Each row is a point on a landscape with many valleys, with its height.
From any point a ball rolls to the lowest of the 2 points nearest to it. It stops when none of these is lower. Distance is the straight distance between rows; heights are no part of it.
k818 height 563: 135; 108; 115; 118; 81; 83; 94; 100; 110; 50; 101; 83; 70; 102; 109; 136; 70; 68; 81; 80; 81
k676 height 585: 103; 88; 108; 105; 102; 86; 100; 97; 98; 108; 88; 88; 80; 78; 70; 111; 121; 98; 84; 113; 108
k801 height 511: 88; 119; 85; 110; 113; 128; 65; 113; 118; 142; 114; 129; 129; 93; 110; 77; 76; 123; 114; 89; 55
k638 height 444: 125; 87; 118; 120; 114; 74; 107; 60; 98; 97; 105; 103; 85; 112; 89; 76; 76; 78; 70; 84; 118
k838 height 318: 82; 102; 109; 116; 126; 92; 97; 154; 89; 54; 111; 132; 99; 119; 110; 142; 132; 105; 155; 91; 68
k512 height 267: 81; 119; 90; 57; 76; 137; 84; 94; 114; 140; 88; 103; 134; 82; 118; 98; 108; 122; 126; 126; 94
k336 height 317: 106; 96; 103; 127; 141; 94; 107; 130; 125; 50; 99; 132; 77; 127; 107; 121; 117; 78; 123; 103; 87
k373 height 656: 89; 79; 99; 90; 92; 110; 86; 118; 105; 112; 99; 110; 117; 65; 130; 117; 134; 86; 106; 152; 103
k237 height 287: 80; 82; 117; 117; 102; 71; 123; 124; 108; 73; 109; 95; 99; 114; 139; 149; 159; 82; 117; 120; 106
k815 height 604: 103; 92; 101; 117; 92; 73; 97; 110; 107; 101; 95; 88; 68; 79; 73; 123; 108; 75; 90; 81; 89
k566 height 246: 139; 110; 101; 104; 96; 66; 120; 59; 118; 70; 109; 67; 69; 127; 105; 98; 74; 96; 90; 67; 95
k148 height 731: 113; 100; 114; 124; 114; 85; 90; 86; 105; 75; 137; 94; 100; 103; 105; 74; 34; 61; 61; 61; 100
k971 height 540: 130; 117; 103; 117; 74; 81; 93; 99; 112; 42; 120; 58; 62; 107; 111; 119; 62; 88; 83; 61; 68
k716 height 496: 120; 83; 120; 126; 125; 81; 95; 91; 107; 98; 97; 115; 77; 106; 85; 89; 94; 86; 72; 109; 101
k952 height 647: 111; 105; 71; 89; 115; 138; 81; 119; 74; 110; 100; 136; 111; 110; 155; 82; 79; 142; 96; 104; 49
k979 height 204: 130; 114; 96; 115; 95; 69; 111; 100; 131; 52; 96; 71; 77; 127; 143; 129; 85; 78; 129; 106; 52
k214 height 677: 73; 106; 90; 96; 112; 109; 126; 130; 48; 77; 104; 91; 110; 120; 146; 132; 145; 153; 96; 107; 81
k487 height 551: 105; 97; 96; 90; 76; 114; 84; 84; 78; 142; 99; 107; 122; 72; 70; 88; 89; 128; 96; 83; 114
k397 height 625: 102; 107; 82; 79; 102; 128; 79; 100; 71; 128; 86; 116; 125; 93; 130; 88; 89; 142; 90; 101; 60
k891 height 160: 116; 97; 105; 92; 122; 94; 85; 91; 129; 92; 128; 119; 103; 107; 135; 56; 44; 67; 69; 103; 92
k753 height 198: 81; 120; 100; 64; 74; 136; 90; 85; 118; 144; 105; 82; 123; 78; 86; 85; 94; 111; 135; 137; 119
k406 height 689: 123; 121; 100; 143; 70; 68; 108; 105; 135; 77; 99; 77; 62; 106; 81; 129; 74; 79; 119; 80; 79
k264 height 712: 112; 112; 121; 136; 121; 84; 96; 91; 110; 53; 129; 74; 78; 124; 103; 79; 42; 78; 70; 65; 73
k752 height 326: 114; 122; 102; 127; 84; 74; 115; 89; 123; 93; 63; 91; 89; 112; 86; 141; 114; 90; 123; 83; 90
k35 height 263: 102; 122; 89; 132; 59; 62; 122; 109; 126; 99; 77; 75; 82; 100; 98; 142; 122; 81; 135; 85; 80
k127 height 711: 90; 101; 80; 98; 140; 121; 110; 127; 59; 82; 91; 118; 94; 128; 122; 97; 136; 160; 90; 106; 78
k620 height 752: 88; 93; 123; 111; 122; 87; 83; 94; 78; 129; 96; 140; 109; 114; 79; 59; 91; 118; 80; 111; 93
k76 height 606: 100; 98; 94; 106; 104; 111; 70; 119; 80; 122; 86; 115; 115; 73; 96; 106; 112; 125; 86; 93; 72
k96 height 577: 86; 118; 96; 97; 116; 81; 112; 131; 78; 82; 95; 105; 94; 128; 110; 138; 127; 143; 126; 92; 43
k969 height 695: 104; 115; 122; 101; 110; 68; 130; 74; 117; 99; 90; 107; 87; 133; 64; 99; 91; 98; 95; 87; 128
k592 height 694: 87; 95; 118; 117; 123; 137; 62; 146; 100; 78; 92; 150; 114; 110; 92; 97; 65; 91; 109; 100; 72
k391 height 649: 108; 103; 130; 154; 125; 79; 100; 91; 118; 68; 108; 97; 77; 136; 88; 85; 55; 66; 88; 80; 81
k946 height 158: 121; 114; 91; 103; 51; 66; 134; 84; 121; 83; 92; 68; 67; 100; 91; 142; 107; 83; 114; 82; 118
k316 height 547: 85; 120; 102; 93; 107; 83; 118; 112; 85; 95; 82; 93; 91; 124; 90; 130; 133; 150; 112; 108; 67
k934 height 583: 84; 99; 97; 110; 133; 129; 60; 132; 89; 115; 111; 143; 127; 108; 108; 68; 67; 115; 116; 90; 44
k633 height 396: 92; 87; 92; 115; 116; 125; 59; 149; 100; 97; 112; 138; 125; 73; 118; 116; 103; 93; 127; 103; 63
k279 height 471: 112; 87; 85; 81; 68; 88; 112; 96; 106; 99; 108; 77; 77; 61; 85; 114; 99; 69; 81; 76; 133
k829 height 340: 87; 89; 105; 109; 126; 95; 84; 151; 97; 76; 108; 131; 98; 92; 98; 135; 123; 96; 115; 100; 68
k576 height 460: 90; 89; 92; 89; 51; 91; 111; 111; 91; 103; 100; 76; 79; 53; 83; 121; 127; 75; 87; 92; 136
k876 height 599: 95; 110; 78; 77; 93; 146; 89; 106; 67; 117; 82; 109; 130; 95; 157; 96; 112; 148; 96; 123; 73
k857 height 717: 90; 122; 68; 83; 89; 132; 88; 110; 108; 136; 121; 104; 117; 83; 144; 105; 104; 151; 117; 116; 53
k366 height 325: 115; 92; 96; 103; 121; 81; 110; 110; 122; 58; 110; 86; 72; 97; 131; 125; 113; 78; 77; 110; 87
k478 height 541: 122; 81; 94; 94; 93; 104; 98; 83; 109; 104; 110; 79; 87; 65; 100; 91; 95; 84; 73; 123; 133
k184 height 257: 126; 96; 98; 105; 103; 102; 83; 70; 135; 120; 127; 116; 107; 91; 125; 59; 54; 72; 85; 109; 107
k915 height 165: 72; 111; 76; 91; 98; 158; 88; 115; 87; 123; 104; 87; 134; 86; 146; 91; 138; 141; 125; 144; 86
k949 height 595: 110; 75; 96; 118; 143; 103; 82; 128; 122; 80; 110; 116; 91; 85; 112; 101; 84; 59; 93; 102; 80
k617 height 455: 111; 102; 89; 117; 89; 114; 76; 82; 142; 150; 114; 111; 107; 71; 103; 84; 88; 93; 110; 111; 100
k990 height 115: 116; 117; 97; 101; 75; 63; 131; 90; 130; 68; 95; 67; 72; 108; 120; 142; 106; 79; 103; 99; 99
k894 height 662: 103; 95; 119; 135; 125; 99; 81; 95; 112; 100; 103; 127; 111; 106; 99; 71; 52; 54; 75; 81; 100
k693 height 710: 94; 109; 127; 97; 112; 77; 111; 82; 96; 109; 86; 137; 103; 133; 68; 78; 88; 98; 81; 95; 127
k582 height 497: 110; 71; 89; 75; 96; 82; 129; 62; 92; 90; 143; 50; 83; 101; 85; 72; 76; 87; 79; 70; 142
k179 height 676: 97; 85; 95; 90; 126; 117; 81; 133; 99; 89; 86; 156; 108; 104; 116; 102; 128; 104; 106; 121; 96
k255 height 558: 112; 68; 75; 85; 81; 84; 115; 81; 104; 112; 137; 70; 80; 72; 81; 73; 77; 69; 81; 53; 135
k160 height 506: 96; 114; 120; 123; 124; 78; 99; 105; 107; 103; 85; 123; 94; 124; 63; 106; 94; 105; 91; 80; 88
k191 height 609: 77; 111; 96; 102; 115; 88; 120; 138; 66; 66; 110; 116; 109; 136; 142; 140; 150; 142; 139; 88; 67
k278 height 623: 109; 85; 107; 131; 132; 109; 75; 114; 125; 83; 115; 104; 97; 88; 108; 82; 51; 54; 75; 89; 81
k728 height 716: 101; 100; 117; 92; 107; 99; 74; 132; 109; 94; 95; 142; 106; 89; 86; 120; 83; 93; 90; 109; 83
k643 height 305: 92; 82; 104; 105; 105; 76; 114; 119; 111; 74; 100; 89; 88; 92; 128; 142; 137; 68; 94; 114; 98
k935 height 342: 99; 90; 97; 95; 78; 100; 64; 117; 101; 123; 90; 110; 107; 55; 86; 111; 84; 70; 103; 78; 76
k766 height 655: 66; 89; 105; 96; 103; 105; 102; 148; 62; 91; 120; 120; 139; 103; 156; 133; 152; 130; 106; 97; 93
k170 height 300: 94; 104; 104; 115; 126; 93; 106; 140; 111; 51; 94; 144; 91; 135; 116; 136; 135; 93; 142; 101; 87
k896 height 427: 95; 111; 115; 92; 90; 98; 110; 80; 73; 108; 62; 86; 100; 108; 63; 118; 123; 128; 103; 88; 109
k428 height 313: 111; 58; 93; 107; 71; 92; 106; 75; 82; 131; 133; 107; 110; 87; 57; 81; 81; 90; 100; 61; 150
k647 height 183: 108; 80; 99; 83; 118; 114; 88; 95; 130; 116; 91; 130; 105; 95; 120; 72; 94; 81; 94; 138; 108
k770 height 397: 87; 111; 100; 57; 66; 126; 100; 100; 63; 115; 93; 83; 124; 77; 74; 109; 101; 134; 94; 105; 126
k939 height 523: 75; 109; 115; 90; 94; 81; 119; 116; 88; 91; 85; 89; 95; 111; 90; 140; 148; 125; 112; 128; 91
k122 height 660: 105; 89; 78; 86; 118; 133; 81; 131; 56; 91; 93; 147; 109; 111; 150; 87; 119; 146; 105; 111; 67
k803 height 191: 126; 61; 86; 102; 65; 111; 106; 75; 85; 110; 113; 79; 92; 72; 65; 94; 95; 88; 94; 78; 156
k590 height 725: 140; 123; 87; 139; 87; 63; 122; 91; 144; 84; 95; 74; 73; 117; 107; 114; 76; 93; 124; 103; 76
k456 height 565: 125; 81; 105; 105; 100; 84; 107; 77; 100; 88; 100; 70; 66; 82; 88; 103; 109; 89; 70; 114; 120
k757 height 611: 99; 86; 115; 111; 133; 109; 77; 116; 90; 77; 58; 147; 96; 139; 97; 95; 105; 83; 114; 88; 68
k495 height 446: 98; 82; 95; 71; 54; 106; 119; 102; 83; 94; 113; 63; 79; 70; 58; 109; 106; 83; 103; 105; 160
k123 height 654: 59; 110; 112; 102; 87; 89; 126; 128; 64; 90; 96; 79; 118; 124; 131; 147; 158; 142; 113; 102; 81
k394 height 308: 90; 96; 89; 91; 62; 89; 84; 121; 90; 121; 93; 102; 90; 52; 74; 117; 108; 80; 94; 68; 95
k821 height 510: 113; 90; 91; 101; 90; 116; 87; 87; 121; 128; 100; 100; 107; 63; 100; 90; 100; 90; 91; 127; 124
k637 height 696: 84; 93; 84; 91; 132; 116; 109; 132; 46; 73; 104; 120; 107; 114; 148; 109; 150; 148; 110; 103; 83
k496 height 445: 100; 104; 108; 89; 97; 106; 75; 77; 90; 143; 82; 131; 139; 96; 85; 72; 73; 98; 100; 74; 100
k13 height 286: 127; 77; 107; 97; 86; 110; 116; 57; 84; 88; 95; 71; 90; 99; 70; 95; 97; 91; 90; 95; 157
k605 height 415: 90; 112; 107; 127; 95; 104; 88; 65; 125; 146; 116; 143; 123; 111; 111; 38; 81; 89; 99; 120; 125
k434 height 448: 91; 107; 78; 108; 109; 131; 63; 132; 114; 127; 114; 135; 125; 77; 122; 100; 98; 122; 123; 103; 53
k537 height 723: 106; 103; 116; 80; 92; 91; 91; 109; 103; 108; 93; 129; 105; 86; 76; 119; 89; 100; 85; 105; 109
k118 height 344: 107; 96; 111; 94; 74; 112; 118; 73; 79; 86; 78; 61; 92; 97; 58; 119; 118; 97; 107; 98; 153
k921 height 652: 136; 118; 98; 132; 68; 66; 115; 84; 129; 73; 116; 69; 62; 119; 81; 112; 50; 80; 118; 59; 88
k407 height 627: 113; 93; 103; 112; 93; 58; 116; 86; 112; 102; 109; 79; 57; 95; 64; 107; 92; 77; 93; 72; 107
k677 height 626: 99; 127; 84; 77; 84; 147; 102; 73; 76; 143; 114; 77; 114; 104; 119; 62; 68; 159; 99; 125; 90
k276 height 425: 90; 102; 100; 91; 97; 145; 92; 104; 110; 105; 82; 91; 120; 82; 113; 87; 122; 88; 100; 161; 138
k769 height 675: 99; 117; 101; 100; 91; 70; 137; 79; 124; 102; 91; 74; 80; 113; 55; 119; 103; 100; 117; 86; 124
k257 height 681: 99; 101; 90; 117; 117; 73; 131; 96; 132; 86; 91; 61; 69; 105; 98; 120; 129; 84; 105; 108; 97
k295 height 753: 120; 91; 97; 75; 97; 78; 112; 87; 117; 93; 139; 89; 84; 83; 93; 88; 64; 85; 62; 94; 130
k430 height 729: 95; 97; 122; 110; 108; 84; 94; 78; 92; 128; 104; 142; 117; 110; 81; 57; 78; 94; 77; 105; 127
k300 height 516: 100; 101; 98; 121; 114; 108; 75; 100; 137; 139; 114; 138; 114; 89; 104; 71; 77; 88; 99; 116; 95
k153 height 484: 124; 94; 85; 96; 76; 80; 102; 100; 110; 80; 109; 75; 70; 70; 100; 119; 87; 63; 73; 60; 108
k742 height 684: 101; 88; 103; 113; 130; 129; 69; 151; 106; 65; 94; 165; 109; 107; 116; 101; 102; 81; 119; 104; 91
k841 height 489: 79; 105; 111; 100; 73; 101; 106; 121; 85; 100; 91; 85; 104; 74; 89; 134; 143; 109; 84; 127; 125
k89 height 605: 110; 85; 86; 92; 83; 87; 97; 96; 122; 123; 128; 97; 94; 62; 82; 87; 63; 63; 87; 69; 124
k156 height 32: 126; 128; 89; 93; 79; 70; 124; 83; 125; 51; 106; 53; 78; 115; 142; 127; 107; 109; 89; 92; 87
k304 height 339: 127; 94; 83; 95; 90; 115; 93; 56; 141; 128; 124; 87; 106; 76; 125; 66; 71; 81; 94; 107; 124
k691 height 832: 94; 86; 98; 84; 100; 106; 116; 54; 108; 128; 134; 82; 124; 94; 93; 44; 66; 72; 101; 113; 158
k871 height 362: 91; 83; 103; 105; 119; 111; 69; 156; 64; 73; 119; 142; 116; 87; 127; 125; 124; 109; 133; 98; 63
k45 height 567: 95; 108; 78; 77; 103; 131; 105; 89; 60; 132; 98; 75; 113; 88; 111; 76; 81; 152; 76; 105; 88
k724 height 262: 85; 108; 112; 123; 76; 67; 131; 115; 117; 85; 90; 86; 99; 121; 127; 152; 150; 98; 128; 129; 100
k423 height 727: 76; 94; 107; 88; 141; 109; 113; 102; 97; 99; 68; 95; 95; 117; 82; 91; 140; 107; 104; 127; 106
k947 height 381: 108; 114; 111; 107; 82; 78; 104; 82; 93; 104; 63; 94; 91; 110; 66; 132; 109; 102; 117; 67; 86
k814 height 457: 97; 113; 103; 90; 92; 153; 84; 89; 118; 116; 96; 78; 113; 87; 97; 64; 100; 87; 119; 167; 136
k510 height 394: 96; 124; 95; 134; 122; 84; 108; 122; 116; 90; 83; 115; 93; 137; 88; 119; 113; 125; 152; 92; 50
k375 height 663: 114; 74; 97; 101; 100; 103; 89; 108; 109; 92; 100; 104; 99; 68; 134; 117; 123; 77; 83; 140; 106
k159 height 707: 99; 92; 131; 111; 111; 107; 72; 131; 107; 81; 100; 131; 98; 98; 75; 111; 56; 74; 94; 101; 76
k5 height 129: 91; 83; 92; 74; 117; 129; 86; 98; 123; 126; 85; 118; 115; 89; 122; 80; 115; 91; 122; 147; 99
k471 height 177: 69; 105; 88; 70; 115; 150; 95; 124; 89; 97; 61; 122; 126; 114; 116; 80; 134; 119; 99; 132; 121
k498 height 571: 99; 105; 128; 145; 119; 75; 95; 101; 113; 93; 100; 107; 87; 116; 61; 101; 72; 74; 95; 68; 86
k355 height 895: 94; 79; 114; 91; 108; 71; 131; 49; 83; 104; 123; 92; 110; 116; 79; 63; 76; 71; 91; 87; 154
k74 height 118: 82; 118; 106; 71; 76; 139; 95; 73; 104; 148; 119; 91; 130; 99; 70; 62; 77; 120; 133; 127; 138
k164 height 504: 68; 118; 109; 87; 80; 104; 111; 125; 65; 98; 93; 74; 100; 90; 83; 131; 140; 140; 89; 120; 106
k409 height 630: 78; 111; 109; 122; 92; 78; 118; 128; 81; 84; 97; 106; 115; 134; 133; 151; 158; 136; 140; 101; 71
k974 height 426: 89; 95; 101; 66; 62; 122; 105; 102; 72; 108; 105; 70; 110; 75; 46; 106; 105; 107; 109; 106; 151
k586 height 367: 90; 118; 106; 63; 72; 141; 88; 100; 72; 117; 81; 96; 129; 84; 94; 94; 104; 132; 100; 138; 121
k780 height 142: 77; 110; 86; 71; 113; 144; 89; 114; 91; 120; 75; 129; 123; 116; 111; 63; 109; 137; 93; 130; 103
k680 height 529: 119; 90; 98; 125; 95; 69; 112; 79; 106; 91; 135; 89; 82; 101; 75; 93; 62; 70; 78; 40; 125
k950 height 247: 77; 120; 103; 107; 78; 72; 108; 125; 93; 95; 81; 93; 99; 108; 99; 153; 133; 112; 123; 78; 61
k446 height 20: 82; 116; 106; 80; 92; 118; 90; 77; 110; 153; 107; 123; 129; 100; 89; 55; 82; 124; 112; 122; 115
k889 height 580: 124; 110; 122; 128; 94; 91; 96; 108; 118; 55; 74; 107; 83; 120; 107; 142; 90; 68; 105; 96; 77
k567 height 748: 87; 98; 118; 89; 130; 96; 120; 81; 101; 106; 82; 77; 90; 112; 64; 83; 112; 94; 93; 122; 126
k433 height 382: 112; 82; 94; 73; 104; 85; 122; 49; 80; 79; 152; 59; 110; 119; 105; 57; 76; 109; 72; 60; 140
k56 height 251: 81; 106; 97; 93; 122; 114; 106; 127; 89; 75; 61; 139; 109; 135; 118; 118; 153; 117; 112; 100; 99
k764 height 509: 83; 107; 107; 69; 110; 110; 100; 86; 56; 131; 94; 92; 115; 103; 81; 67; 89; 147; 82; 106; 95
k302 height 557: 108; 78; 85; 79; 86; 101; 125; 77; 89; 82; 127; 27; 68; 83; 79; 83; 96; 83; 84; 90; 147
k259 height 576: 108; 86; 106; 105; 94; 87; 98; 63; 101; 127; 121; 120; 128; 92; 89; 72; 60; 63; 94; 70; 134
k528 height 293: 73; 105; 90; 75; 50; 91; 101; 120; 74; 117; 87; 86; 95; 62; 81; 126; 128; 99; 95; 65; 99
k149 height 133: 133; 121; 97; 109; 100; 76; 103; 96; 123; 37; 104; 69; 75; 127; 147; 120; 99; 102; 96; 93; 55
k178 height 628: 85; 89; 87; 94; 94; 112; 74; 125; 79; 123; 97; 110; 124; 65; 122; 114; 133; 119; 105; 115; 69
k140 height 436: 114; 70; 96; 124; 83; 71; 114; 75; 88; 112; 142; 102; 96; 96; 65; 85; 70; 75; 84; 50; 142
k527 height 582: 103; 98; 96; 106; 79; 103; 78; 105; 74; 129; 90; 106; 105; 65; 72; 105; 107; 128; 82; 82; 97
k648 height 192: 82; 129; 91; 129; 63; 71; 110; 130; 105; 103; 82; 87; 78; 99; 78; 142; 124; 102; 125; 66; 62
k138 height 379: 106; 104; 112; 95; 91; 110; 112; 83; 99; 85; 65; 87; 99; 95; 88; 124; 123; 90; 84; 112; 142
k826 height 331: 144; 127; 86; 97; 76; 65; 132; 59; 124; 67; 119; 55; 76; 129; 110; 98; 77; 124; 104; 79; 105
k879 height 500: 86; 128; 105; 85; 93; 163; 76; 101; 91; 123; 92; 82; 124; 99; 86; 57; 102; 121; 120; 159; 115
k444 height 646: 115; 89; 98; 108; 107; 90; 85; 105; 124; 101; 118; 101; 94; 71; 97; 96; 61; 60; 75; 84; 97
k597 height 600: 106; 104; 86; 80; 91; 91; 132; 72; 102; 66; 116; 13; 62; 97; 92; 94; 106; 94; 89; 92; 130
k351 height 548: 85; 107; 116; 74; 103; 127; 94; 87; 65; 125; 87; 93; 119; 106; 66; 59; 95; 130; 95; 128; 122
k305 height 594: 89; 89; 110; 83; 89; 119; 95; 83; 69; 135; 115; 79; 119; 86; 48; 65; 87; 116; 109; 117; 140
k199 height 863: 91; 74; 106; 84; 95; 98; 122; 60; 86; 125; 130; 93; 130; 101; 69; 62; 73; 77; 107; 91; 165
k106 height 280: 89; 108; 107; 108; 115; 90; 109; 122; 106; 75; 73; 125; 103; 124; 111; 143; 142; 99; 119; 101; 87
k77 height 403: 92; 102; 104; 90; 98; 127; 101; 104; 103; 98; 71; 101; 120; 84; 109; 114; 128; 88; 86; 132; 137
k534 height 596: 113; 98; 123; 117; 116; 97; 86; 108; 106; 74; 64; 129; 91; 124; 94; 119; 95; 77; 101; 90; 78
k717 height 665: 91; 118; 73; 72; 107; 144; 103; 96; 88; 135; 110; 98; 108; 108; 141; 65; 81; 157; 102; 137; 69
k440 height 321: 81; 123; 85; 58; 74; 137; 91; 104; 83; 131; 96; 89; 132; 77; 117; 103; 101; 142; 102; 122; 94
k25 height 667: 114; 93; 103; 107; 98; 83; 95; 71; 103; 103; 139; 104; 118; 95; 108; 70; 33; 53; 79; 54; 119
k523 height 530: 78; 116; 98; 77; 87; 120; 105; 115; 47; 99; 90; 71; 114; 90; 109; 120; 124; 148; 77; 119; 94
k335 height 388: 99; 100; 100; 84; 93; 107; 71; 97; 100; 135; 79; 118; 128; 75; 89; 101; 81; 86; 105; 76; 83
k926 height 598: 135; 101; 102; 123; 77; 65; 111; 78; 104; 68; 141; 71; 67; 121; 83; 94; 48; 84; 90; 36; 97
k61 height 97: 82; 103; 101; 77; 114; 117; 83; 100; 103; 137; 84; 141; 124; 112; 102; 57; 92; 120; 96; 122; 98
k438 height 715: 126; 117; 107; 151; 115; 72; 112; 93; 142; 72; 102; 83; 69; 136; 99; 98; 62; 81; 113; 91; 68
k22 height 564: 105; 83; 98; 119; 135; 110; 70; 128; 130; 110; 116; 136; 103; 83; 102; 85; 83; 78; 99; 117; 82
k284 height 735: 111; 91; 115; 80; 97; 80; 109; 88; 108; 109; 113; 110; 93; 88; 68; 101; 79; 88; 79; 96; 135
k569 height 507: 133; 100; 89; 94; 78; 81; 91; 92; 101; 64; 129; 62; 70; 86; 107; 100; 69; 86; 67; 42; 87
k577 height 690: 100; 128; 66; 87; 96; 147; 104; 85; 106; 132; 115; 101; 99; 110; 161; 89; 83; 154; 107; 120; 57
k799 height 328: 106; 105; 96; 131; 126; 80; 111; 115; 125; 78; 73; 113; 86; 137; 104; 119; 118; 91; 162; 105; 58
k131 height 629: 94; 87; 102; 104; 140; 118; 70; 123; 73; 98; 71; 148; 108; 130; 103; 80; 105; 110; 106; 84; 57
k981 height 217: 76; 113; 94; 85; 114; 135; 105; 122; 73; 84; 56; 122; 117; 128; 120; 105; 145; 134; 89; 113; 107
k145 height 270: 123; 109; 102; 117; 113; 73; 115; 96; 136; 70; 76; 99; 78; 139; 119; 118; 94; 77; 137; 113; 66
k59 height 51: 84; 94; 84; 87; 107; 136; 79; 111; 111; 129; 98; 115; 124; 79; 127; 91; 134; 121; 127; 147; 87
k550 height 193: 93; 113; 100; 102; 53; 81; 134; 96; 104; 90; 87; 62; 77; 93; 74; 141; 132; 93; 112; 95; 135
k547 height 641: 80; 93; 84; 102; 104; 114; 88; 139; 66; 103; 108; 116; 128; 79; 142; 123; 142; 134; 97; 104; 78
k345 height 466: 92; 106; 111; 76; 109; 106; 102; 86; 55; 112; 66; 93; 104; 112; 82; 95; 114; 146; 85; 98; 87
k453 height 566: 87; 111; 84; 75; 97; 141; 110; 111; 47; 99; 86; 78; 124; 95; 143; 106; 113; 145; 79; 128; 88
k120 height 347: 111; 103; 101; 127; 94; 92; 93; 59; 128; 137; 141; 125; 116; 93; 113; 49; 61; 75; 94; 110; 127
k662 height 458: 96; 111; 113; 132; 131; 87; 98; 119; 102; 92; 82; 121; 88; 130; 75; 114; 111; 117; 117; 86; 58
k951 height 465: 121; 94; 102; 85; 98; 64; 116; 51; 84; 68; 151; 72; 98; 131; 104; 70; 69; 109; 78; 44; 112
k843 height 688: 105; 89; 109; 124; 138; 102; 85; 100; 115; 100; 81; 142; 102; 121; 105; 66; 82; 67; 75; 94; 103
k919 height 360: 127; 94; 117; 104; 110; 61; 111; 57; 97; 79; 126; 83; 82; 124; 101; 74; 62; 81; 72; 64; 103
k17 height 643: 87; 67; 96; 100; 116; 100; 85; 131; 89; 101; 104; 118; 112; 72; 122; 121; 147; 92; 113; 124; 87
k744 height 669: 96; 88; 85; 84; 117; 131; 71; 132; 88; 104; 91; 159; 117; 102; 136; 83; 121; 124; 123; 124; 77
k869 height 226: 88; 114; 112; 107; 74; 80; 130; 97; 109; 86; 78; 72; 93; 104; 100; 148; 142; 90; 108; 112; 119
k549 height 473: 89; 98; 91; 88; 64; 108; 97; 113; 100; 121; 101; 88; 100; 50; 82; 114; 119; 95; 88; 116; 135
k103 height 502: 102; 88; 105; 94; 84; 103; 93; 63; 86; 145; 106; 120; 137; 92; 73; 70; 75; 103; 103; 77; 136
k169 height 704: 85; 91; 100; 105; 132; 88; 129; 99; 117; 85; 80; 78; 78; 114; 94; 117; 144; 93; 116; 129; 102
k408 height 345: 119; 90; 95; 128; 142; 86; 104; 124; 128; 47; 119; 98; 63; 114; 118; 116; 98; 76; 95; 102; 73
k850 height 795: 82; 97; 106; 81; 113; 125; 103; 71; 113; 139; 101; 84; 121; 91; 85; 49; 83; 80; 107; 132; 138
k781 height 278: 65; 110; 101; 86; 69; 77; 101; 134; 80; 105; 88; 93; 100; 82; 95; 148; 137; 100; 98; 75; 75
k211 height 648: 109; 112; 84; 107; 106; 82; 139; 78; 128; 77; 100; 38; 64; 105; 101; 109; 115; 95; 89; 100; 115
k759 height 771: 90; 89; 115; 78; 118; 106; 113; 78; 100; 115; 98; 80; 106; 99; 70; 64; 87; 81; 90; 126; 145
k699 height 399: 108; 106; 98; 111; 88; 123; 89; 51; 146; 148; 115; 101; 105; 92; 109; 64; 87; 94; 117; 124; 123
k589 height 651: 86; 94; 102; 100; 139; 107; 93; 103; 80; 110; 64; 125; 108; 124; 91; 83; 124; 124; 93; 92; 80
k493 height 227: 117; 83; 97; 81; 129; 105; 88; 98; 133; 93; 99; 131; 98; 107; 136; 69; 72; 63; 80; 117; 99
k615 height 672: 96; 85; 106; 112; 138; 104; 94; 98; 104; 106; 67; 137; 96; 127; 93; 71; 114; 92; 82; 105; 108
k594 height 653: 95; 87; 103; 96; 89; 70; 132; 78; 100; 111; 111; 70; 74; 101; 42; 100; 99; 93; 104; 72; 135

Two balls start at each pair of points below. Name the first point that both come to, or write -.
k17, k766 | k178
k214, k547 | -
k355, k259 | -
k495, k284 | -

For each start below, name every point that the ball comes to, in order.
k131 | k757 k534 k889 k818 k971 k569 k153 k279 k576
k264 | k391 k498 k160 k662 k510 k799 k145 k979 k149 k156
k577 | k717 k677 k45 k764 k345 k896 k947 k752 k35 k648
k637 | k214 k123 k409 k191 k96 k316 k939 k164 k841 k549 k576
k373 | k17 k178 k76 k527 k487 k103 k496 k335 k935 k394 k528 k781 k950 k648
k438 | k391 k498 k160 k662 k510 k799 k145 k979 k149 k156
